The views of a scene show one set of named points, each view turned or mirrored, and shifted as a whole, with a little noise and some points left out.
In the rows, zero is written as 100.

Scene 1
View 1
J393: 95; 96; 122; 94; 89; 110; 111; 102; 84; 115; 116; 104; 83; 82; 118; 89; 110; 91; 91; 101; 86; 100; 84; 87; 107; 90; 94; 84; 125; 95; 94; 110; 114; 112; 110; 94
J70: 94; 99; 101; 106; 88; 114; 118; 96; 60; 93; 119; 54; 65; 78; 110; 91; 105; 99; 87; 90; 89; 70; 100; 103; 120; 124; 117; 98; 118; 93; 84; 102; 116; 119; 107; 71
J82: 90; 80; 122; 85; 106; 106; 104; 133; 70; 94; 106; 108; 93; 102; 108; 95; 121; 107; 93; 106; 108; 119; 104; 91; 116; 94; 126; 83; 115; 90; 101; 131; 94; 104; 103; 100
J527: 87; 84; 121; 85; 104; 118; 104; 121; 65; 98; 105; 109; 94; 93; 111; 93; 113; 102; 93; 106; 100; 119; 105; 93; 111; 102; 131; 74; 112; 90; 98; 129; 95; 104; 100; 94
J996: 88; 81; 132; 97; 105; 110; 106; 117; 90; 93; 116; 108; 100; 90; 108; 80; 121; 107; 91; 101; 97; 131; 96; 91; 114; 89; 127; 93; 106; 90; 107; 130; 99; 103; 108; 109
J53: 90; 88; 114; 82; 88; 125; 109; 117; 68; 111; 106; 108; 95; 90; 109; 86; 104; 97; 94; 107; 94; 105; 96; 91; 105; 108; 113; 71; 125; 87; 96; 122; 103; 111; 102; 89
J117: 87; 88; 155; 97; 97; 124; 107; 95; 102; 120; 112; 145; 113; 78; 112; 83; 108; 98; 97; 112; 79; 161; 81; 95; 92; 88; 120; 72; 101; 90; 121; 128; 100; 104; 119; 116
J781: 92; 87; 114; 88; 99; 108; 111; 120; 62; 100; 108; 89; 80; 97; 111; 98; 113; 103; 93; 104; 100; 96; 101; 95; 114; 109; 116; 83; 119; 91; 91; 117; 100; 112; 103; 86
J735: 90; 74; 108; 81; 80; 134; 100; 125; 89; 95; 116; 106; 124; 96; 96; 52; 109; 104; 90; 96; 100; 117; 98; 77; 108; 94; 121; 95; 120; 75; 103; 143; 107; 103; 99; 102
J879: 103; 121; 134; 107; 85; 93; 128; 70; 87; 145; 125; 95; 49; 60; 134; 116; 106; 76; 90; 105; 69; 85; 60; 92; 96; 88; 60; 78; 133; 104; 90; 72; 130; 129; 127; 81
J989: 88; 92; 127; 96; 72; 128; 112; 94; 103; 134; 117; 119; 109; 82; 103; 69; 98; 96; 90; 104; 78; 122; 73; 86; 89; 100; 92; 84; 123; 80; 109; 119; 113; 120; 120; 103
J281: 94; 104; 121; 95; 80; 131; 118; 85; 79; 127; 115; 104; 84; 68; 118; 85; 91; 82; 91; 104; 73; 100; 80; 93; 95; 109; 94; 69; 127; 90; 96; 103; 117; 117; 111; 82
J238: 90; 82; 122; 95; 89; 99; 112; 113; 86; 127; 113; 99; 82; 102; 95; 101; 117; 113; 93; 107; 99; 111; 85; 95; 96; 110; 102; 95; 122; 85; 104; 116; 101; 134; 123; 98
J381: 87; 89; 119; 94; 82; 110; 114; 108; 74; 135; 106; 104; 81; 98; 98; 104; 104; 106; 94; 112; 92; 108; 85; 100; 88; 123; 103; 76; 124; 83; 105; 112; 100; 133; 119; 86
J891: 85; 78; 125; 94; 108; 120; 103; 123; 66; 80; 107; 102; 103; 94; 103; 82; 116; 111; 94; 102; 102; 132; 110; 101; 119; 106; 155; 88; 95; 90; 103; 140; 90; 97; 100; 100
J212: 94; 86; 101; 83; 92; 125; 103; 121; 72; 80; 117; 86; 100; 86; 117; 64; 109; 93; 88; 90; 100; 91; 105; 80; 127; 86; 118; 92; 124; 88; 87; 125; 115; 94; 91; 90
J317: 89; 90; 137; 101; 104; 90; 116; 105; 76; 118; 107; 104; 72; 93; 107; 115; 119; 110; 94; 112; 96; 119; 89; 103; 104; 109; 116; 84; 110; 92; 105; 113; 97; 124; 121; 96
J348: 93; 97; 123; 95; 97; 113; 114; 103; 68; 107; 108; 97; 77; 79; 117; 97; 108; 91; 92; 103; 87; 103; 92; 96; 108; 104; 111; 75; 118; 95; 93; 107; 107; 110; 108; 83
J133: 96; 91; 121; 94; 118; 68; 113; 130; 62; 97; 111; 80; 48; 102; 118; 129; 135; 109; 94; 105; 115; 88; 99; 95; 125; 90; 105; 94; 121; 104; 88; 102; 99; 119; 111; 87
J345: 96; 101; 133; 101; 102; 83; 118; 100; 79; 128; 113; 100; 54; 86; 119; 123; 119; 97; 95; 111; 93; 100; 80; 96; 107; 95; 88; 83; 124; 102; 97; 94; 109; 128; 123; 91
J243: 95; 93; 107; 77; 87; 110; 109; 121; 72; 115; 109; 101; 82; 91; 120; 92; 112; 88; 92; 104; 98; 85; 90; 77; 109; 87; 88; 77; 140; 91; 88; 111; 111; 114; 102; 87
J614: 93; 94; 122; 90; 92; 107; 113; 108; 72; 117; 108; 101; 78; 88; 116; 99; 111; 94; 94; 107; 91; 100; 89; 90; 104; 98; 100; 78; 126; 93; 94; 111; 108; 116; 111; 90
J789: 85; 93; 104; 82; 52; 140; 115; 99; 74; 171; 102; 115; 99; 96; 89; 93; 81; 96; 96; 120; 77; 98; 73; 94; 58; 148; 83; 60; 143; 69; 108; 112; 105; 147; 120; 76
J820: 90; 86; 139; 89; 111; 102; 106; 120; 80; 104; 106; 122; 90; 92; 117; 98; 120; 104; 94; 110; 98; 132; 96; 91; 111; 80; 119; 78; 110; 97; 106; 125; 96; 102; 106; 107
J199: 90; 94; 130; 99; 96; 113; 115; 99; 72; 119; 109; 104; 80; 85; 109; 103; 107; 101; 94; 109; 88; 114; 90; 103; 99; 117; 112; 75; 113; 91; 103; 111; 101; 119; 114; 88
View 2
J348: 113; 92; 104; 111; 103; 89; 112; 104; 86; 79; 98; 118; 117; 110; 93; 125; 100; 101; 93; 88; 92; 99; 104; 104; 99; 100; 95; 92; 99; 99; 101; 77; 114; 113; 91; 104
J212: 118; 99; 129; 110; 108; 84; 103; 108; 100; 110; 99; 117; 101; 142; 93; 104; 75; 79; 100; 88; 100; 98; 110; 101; 110; 102; 80; 85; 90; 120; 90; 52; 97; 99; 96; 117
J117: 73; 90; 132; 107; 120; 50; 87; 131; 67; 78; 91; 129; 122; 121; 84; 139; 115; 118; 102; 55; 99; 131; 102; 115; 66; 102; 88; 77; 107; 66; 113; 87; 103; 95; 68; 121
J393: 111; 81; 116; 105; 97; 87; 99; 103; 85; 90; 91; 127; 125; 106; 91; 125; 109; 95; 96; 83; 102; 103; 107; 108; 97; 94; 97; 96; 103; 105; 100; 68; 107; 102; 92; 105
J281: 99; 71; 106; 118; 90; 83; 112; 112; 85; 87; 75; 103; 113; 96; 93; 128; 137; 94; 94; 92; 91; 107; 92; 109; 85; 81; 89; 89; 101; 83; 99; 80; 118; 124; 108; 119
J70: 135; 99; 91; 107; 99; 103; 128; 85; 99; 86; 95; 104; 99; 109; 99; 130; 95; 80; 85; 110; 101; 70; 102; 98; 116; 94; 85; 113; 104; 104; 82; 70; 103; 124; 104; 100
J527: 109; 106; 114; 115; 115; 79; 107; 113; 88; 80; 108; 123; 111; 139; 93; 115; 83; 117; 90; 85; 84; 114; 113; 102; 96; 115; 88; 84; 105; 102; 104; 73; 100; 106; 78; 115
J345: 122; 85; 93; 99; 91; 99; 103; 88; 79; 64; 103; 139; 145; 88; 95; 140; 113; 109; 87; 84; 104; 96; 107; 108; 102; 97; 116; 108; 112; 101; 105; 82; 116; 101; 84; 84
J238: 122; 91; 112; 99; 97; 82; 97; 94; 85; 70; 98; 139; 137; 113; 101; 134; 123; 119; 86; 88; 100; 111; 113; 101; 89; 99; 106; 111; 125; 102; 108; 78; 90; 97; 80; 108
J317: 115; 101; 101; 101; 110; 83; 106; 97; 78; 61; 107; 135; 130; 112; 97; 140; 106; 123; 88; 81; 97; 104; 109; 102; 93; 108; 103; 105; 119; 89; 107; 85; 98; 105; 72; 102
J781: 126; 104; 104; 109; 106; 92; 112; 97; 92; 80; 107; 124; 113; 127; 98; 117; 89; 107; 89; 94; 91; 100; 110; 97; 105; 107; 92; 97; 108; 111; 98; 70; 100; 108; 87; 107
J820: 110; 103; 122; 104; 116; 77; 96; 112; 80; 80; 112; 138; 125; 130; 90; 121; 82; 113; 98; 70; 97; 112; 116; 105; 97; 113; 99; 83; 104; 106; 110; 71; 103; 92; 70; 104
J243: 123; 82; 117; 111; 88; 96; 101; 99; 93; 97; 97; 130; 131; 116; 97; 106; 106; 99; 94; 91; 91; 111; 112; 100; 104; 98; 103; 92; 100; 129; 103; 63; 107; 100; 99; 108
J789: 115; 63; 107; 124; 72; 82; 109; 101; 93; 79; 66; 111; 126; 107; 110; 112; 176; 127; 76; 114; 75; 140; 94; 97; 70; 78; 90; 110; 131; 96; 112; 85; 96; 127; 116; 145
J891: 102; 123; 120; 112; 130; 66; 111; 112; 88; 80; 112; 118; 93; 154; 94; 122; 70; 112; 91; 80; 89; 106; 110; 98; 95; 121; 76; 84; 107; 87; 98; 73; 90; 106; 70; 118
J996: 104; 107; 128; 100; 123; 65; 93; 111; 80; 85; 104; 128; 114; 139; 92; 131; 87; 104; 96; 69; 104; 108; 109; 105; 90; 108; 90; 91; 108; 89; 101; 71; 89; 92; 69; 113
J989: 96; 73; 132; 105; 97; 66; 90; 116; 82; 95; 75; 122; 123; 114; 94; 130; 140; 101; 93; 78; 102; 119; 97; 109; 75; 84; 89; 97; 113; 84; 104; 73; 92; 102; 94; 127
J199: 113; 97; 99; 112; 106; 87; 115; 103; 85; 70; 100; 120; 118; 113; 95; 130; 105; 113; 89; 88; 91; 102; 105; 102; 92; 102; 94; 95; 110; 90; 102; 83; 110; 112; 87; 106
J133: 142; 109; 93; 95; 105; 104; 107; 79; 84; 66; 124; 147; 135; 112; 97; 128; 74; 110; 85; 88; 101; 85; 122; 98; 120; 117; 116; 109; 110; 122; 100; 72; 104; 94; 75; 78
J53: 113; 91; 115; 116; 102; 83; 108; 106; 91; 87; 96; 118; 113; 128; 97; 110; 105; 109; 91; 91; 86; 119; 108; 100; 91; 101; 89; 89; 105; 107; 105; 71; 102; 110; 95; 119
J381: 118; 90; 104; 110; 96; 82; 107; 97; 87; 71; 91; 123; 125; 113; 105; 128; 132; 120; 82; 97; 92; 115; 103; 98; 85; 95; 98; 108; 125; 93; 108; 82; 96; 114; 91; 119
J614: 117; 87; 107; 108; 99; 90; 105; 101; 89; 81; 99; 128; 126; 108; 95; 121; 109; 107; 91; 88; 92; 107; 108; 104; 99; 98; 100; 95; 106; 105; 104; 74; 109; 104; 91; 105
J879: 115; 54; 91; 99; 74; 111; 104; 93; 76; 78; 83; 129; 150; 51; 88; 146; 142; 86; 97; 83; 111; 88; 94; 117; 100; 72; 120; 108; 96; 96; 99; 81; 138; 107; 106; 78
View 3
J735: 68; 84; 94; 79; 118; 110; 79; 70; 94; 106; 87; 110; 93; 112; 82; 59; 115; 90; 79; 93; 85; 96; 103; 109; 146; 117; 133; 89; 90; 100; 106; 110; 102; 102; 121; 133
J879: 122; 101; 60; 115; 102; 113; 148; 99; 129; 81; 104; 64; 133; 127; 142; 126; 80; 113; 137; 103; 140; 106; 82; 143; 103; 125; 107; 92; 109; 95; 116; 71; 101; 93; 106; 110
J133: 109; 131; 67; 96; 73; 121; 75; 101; 84; 77; 122; 90; 103; 74; 95; 67; 80; 112; 133; 103; 118; 140; 89; 113; 102; 118; 89; 92; 93; 99; 113; 81; 113; 85; 105; 119
J820: 82; 88; 93; 83; 76; 105; 88; 86; 75; 99; 91; 105; 101; 80; 98; 80; 90; 107; 104; 107; 79; 105; 91; 125; 121; 132; 110; 102; 91; 106; 104; 91; 97; 87; 115; 118
J891: 87; 95; 109; 73; 69; 106; 61; 88; 75; 105; 95; 114; 96; 85; 79; 59; 99; 98; 86; 82; 76; 105; 103; 102; 139; 135; 128; 104; 97; 101; 91; 96; 116; 89; 120; 121
J348: 110; 98; 88; 88; 87; 113; 96; 92; 97; 93; 100; 87; 114; 108; 106; 83; 91; 101; 106; 92; 111; 104; 95; 113; 120; 134; 123; 95; 100; 92; 102; 82; 113; 93; 107; 110
J781: 108; 103; 83; 87; 91; 113; 81; 91; 91; 93; 108; 95; 104; 95; 92; 64; 94; 103; 104; 92; 111; 116; 100; 103; 122; 128; 115; 91; 95; 91; 107; 84; 114; 93; 103; 116
J317: 104; 101; 87; 99; 75; 91; 104; 103; 91; 86; 105; 102; 104; 81; 103; 89; 84; 111; 111; 88; 96; 118; 97; 116; 130; 124; 100; 110; 97; 99; 112; 81; 103; 90; 107; 115
J199: 112; 95; 88; 89; 81; 102; 101; 98; 94; 93; 101; 95; 111; 97; 104; 86; 88; 104; 105; 89; 105; 108; 100; 110; 127; 133; 116; 102; 98; 92; 104; 78; 110; 92; 105; 109
J212: 88; 103; 87; 74; 107; 132; 64; 72; 96; 103; 99; 93; 102; 118; 86; 52; 107; 90; 97; 97; 108; 102; 96; 107; 119; 127; 137; 75; 97; 96; 96; 103; 116; 96; 117; 128
J345: 113; 108; 69; 105; 85; 107; 117; 104; 100; 80; 109; 85; 116; 91; 118; 101; 78; 113; 130; 101; 118; 120; 88; 127; 111; 121; 94; 98; 98; 98; 116; 77; 102; 90; 102; 115
J996: 83; 101; 94; 82; 82; 107; 78; 86; 84; 101; 96; 110; 95; 89; 86; 69; 98; 102; 100; 93; 85; 108; 97; 116; 135; 124; 118; 102; 95; 103; 101; 99; 107; 91; 122; 126
J614: 104; 92; 81; 94; 97; 106; 102; 90; 98; 90; 102; 89; 114; 99; 108; 82; 93; 103; 110; 100; 112; 108; 96; 114; 120; 127; 113; 92; 94; 94; 113; 81; 105; 94; 101; 112
J393: 97; 94; 77; 90; 105; 114; 105; 86; 105; 93; 98; 88; 111; 112; 109; 88; 93; 102; 111; 100; 109; 103; 93; 124; 118; 126; 119; 90; 98; 98; 112; 91; 102; 95; 110; 120
J381: 111; 88; 84; 101; 105; 86; 120; 97; 101; 87; 104; 100; 110; 94; 105; 82; 95; 106; 95; 85; 111; 111; 105; 102; 141; 120; 105; 102; 88; 89; 120; 79; 101; 102; 93; 112
J989: 82; 74; 87; 96; 118; 90; 128; 83; 109; 100; 85; 100; 107; 117; 113; 100; 105; 99; 89; 93; 94; 89; 98; 127; 147; 119; 125; 101; 95; 98; 115; 96; 91; 104; 114; 124
J527: 96; 87; 95; 77; 82; 106; 78; 86; 79; 99; 95; 103; 103; 89; 89; 67; 97; 99; 91; 96; 92; 104; 101; 103; 127; 135; 121; 96; 93; 96; 101; 88; 108; 90; 106; 113
J70: 129; 127; 81; 90; 98; 124; 83; 101; 116; 84; 116; 81; 111; 124; 97; 72; 98; 94; 110; 63; 133; 121; 102; 99; 123; 123; 127; 86; 110; 83; 102; 80; 133; 95; 110; 119
J53: 99; 83; 86; 86; 103; 105; 92; 84; 92; 96; 97; 97; 109; 101; 97; 67; 97; 98; 89; 97; 106; 100; 102; 103; 128; 128; 122; 89; 90; 88; 108; 85; 105; 99; 98; 111
J238: 96; 100; 81; 104; 105; 89; 110; 98; 99; 86; 108; 104; 100; 86; 99; 84; 96; 108; 105; 87; 101; 119; 101; 113; 140; 110; 99; 104; 93; 97; 123; 90; 100; 98; 105; 122
J82: 88; 94; 90; 81; 84; 107; 74; 83; 75; 96; 100; 108; 98; 78; 87; 60; 96; 102; 101; 100; 90; 112; 97; 107; 124; 126; 112; 96; 87; 101; 103; 93; 104; 92; 109; 121
View 4
J348: 107; 98; 124; 99; 103; 80; 84; 114; 117; 105; 94; 114; 90; 87; 91; 120; 82; 96; 129; 122; 91; 100; 100; 99; 107; 75; 88; 107; 73; 112; 122; 108; 109; 103; 105; 85
J996: 112; 95; 111; 112; 112; 87; 74; 123; 92; 108; 105; 112; 92; 54; 95; 88; 90; 108; 139; 121; 103; 97; 113; 97; 93; 78; 85; 107; 86; 82; 120; 115; 103; 128; 116; 85
J614: 103; 96; 119; 99; 100; 83; 84; 109; 117; 100; 89; 121; 99; 88; 99; 121; 88; 98; 139; 118; 88; 101; 100; 96; 100; 76; 92; 99; 78; 117; 122; 108; 109; 104; 109; 89
J281: 83; 103; 138; 91; 90; 72; 95; 122; 132; 93; 90; 110; 82; 70; 105; 151; 79; 113; 140; 122; 87; 101; 94; 110; 113; 58; 106; 118; 60; 127; 115; 116; 118; 106; 106; 75
J820: 111; 84; 108; 101; 115; 85; 68; 122; 101; 107; 94; 123; 96; 60; 91; 93; 91; 102; 148; 109; 99; 102; 112; 90; 96; 90; 88; 105; 91; 90; 117; 101; 104; 120; 111; 89
J789: 57; 103; 147; 85; 84; 87; 109; 99; 144; 86; 99; 118; 81; 72; 139; 171; 120; 119; 177; 133; 89; 94; 123; 110; 93; 56; 120; 92; 68; 153; 110; 113; 123; 112; 102; 98
J393: 100; 96; 117; 105; 92; 78; 84; 115; 112; 97; 87; 120; 98; 82; 102; 120; 80; 103; 135; 110; 85; 102; 92; 100; 103; 68; 91; 99; 77; 114; 125; 112; 108; 111; 118; 81
J735: 80; 92; 119; 113; 89; 86; 90; 137; 81; 99; 119; 93; 82; 61; 112; 108; 109; 109; 139; 129; 96; 89; 117; 103; 86; 71; 69; 112; 88; 94; 137; 129; 101; 145; 132; 91
J133: 139; 100; 102; 105; 114; 98; 75; 79; 111; 111; 85; 134; 114; 116; 91; 91; 84; 75; 118; 118; 87; 97; 98; 88; 98; 87; 80; 73; 86; 102; 129; 103; 96; 90; 106; 101
J82: 111; 88; 112; 102; 111; 92; 79; 118; 94; 109; 106; 113; 96; 78; 96; 92; 103; 94; 138; 126; 101; 95; 120; 90; 90; 90; 74; 101; 92; 92; 126; 106; 100; 119; 109; 97
J117: 96; 87; 116; 100; 117; 74; 67; 139; 106; 103; 94; 119; 83; 15; 98; 103; 88; 126; 170; 108; 103; 108; 113; 96; 101; 79; 111; 123; 82; 89; 102; 106; 117; 133; 110; 75
J53: 92; 91; 126; 97; 98; 83; 90; 119; 108; 101; 104; 109; 88; 86; 103; 123; 101; 100; 141; 126; 97; 96; 112; 96; 96; 80; 82; 108; 83; 115; 124; 109; 109; 115; 111; 94
J212: 93; 91; 117; 112; 86; 79; 88; 132; 85; 102; 109; 93; 93; 98; 92; 111; 91; 92; 116; 123; 89; 93; 97; 99; 98; 75; 57; 118; 82; 99; 145; 122; 98; 125; 129; 90
J381: 99; 102; 127; 96; 102; 90; 91; 97; 128; 99; 95; 122; 91; 76; 118; 128; 102; 107; 153; 132; 94; 94; 116; 105; 96; 69; 104; 86; 73; 120; 113; 113; 113; 105; 103; 99
J70: 115; 120; 134; 107; 91; 87; 98; 100; 121; 109; 102; 101; 88; 114; 94; 127; 72; 85; 96; 146; 85; 89; 96; 112; 108; 62; 75; 99; 61; 110; 131; 124; 102; 88; 105; 89
J199: 111; 101; 125; 96; 109; 84; 83; 108; 123; 105; 93; 119; 92; 80; 93; 118; 87; 99; 134; 129; 95; 99; 109; 97; 106; 77; 93; 103; 76; 109; 114; 105; 110; 100; 95; 89
J527: 99; 89; 121; 94; 113; 84; 79; 124; 104; 107; 105; 110; 89; 71; 94; 109; 103; 100; 145; 127; 104; 99; 121; 91; 95; 91; 81; 114; 88; 102; 118; 102; 109; 119; 100; 95
J243: 88; 82; 115; 101; 86; 80; 88; 120; 101; 93; 91; 115; 106; 105; 101; 123; 95; 93; 140; 100; 86; 100; 91; 90; 99; 78; 75; 102; 86; 123; 140; 108; 104; 116; 127; 87
J781: 108; 99; 121; 101; 104; 89; 87; 106; 109; 107; 103; 111; 95; 100; 96; 111; 95; 87; 127; 132; 95; 94; 110; 95; 98; 80; 74; 98; 80; 107; 128; 109; 103; 106; 107; 98
J891: 112; 98; 119; 105; 119; 88; 80; 128; 91; 117; 118; 98; 82; 64; 87; 89; 99; 97; 128; 143; 109; 91; 130; 97; 92; 93; 68; 120; 86; 77; 121; 112; 101; 125; 102; 96
J345: 123; 102; 114; 100; 107; 86; 77; 85; 132; 100; 73; 141; 108; 90; 100; 114; 76; 98; 139; 106; 83; 103; 89; 97; 107; 70; 108; 76; 73; 116; 114; 105; 109; 91; 105; 87
J879: 109; 105; 120; 98; 89; 71; 81; 89; 148; 89; 56; 142; 109; 90; 100; 142; 51; 107; 134; 88; 71; 109; 60; 104; 124; 49; 125; 87; 55; 138; 115; 110; 116; 83; 114; 67

Which points are out of place in each view (at most two, in the order of its rows)? Write none if all are in place.
view 1: J281, J199
view 2: J238, J820
view 3: J996
view 4: J527, J243
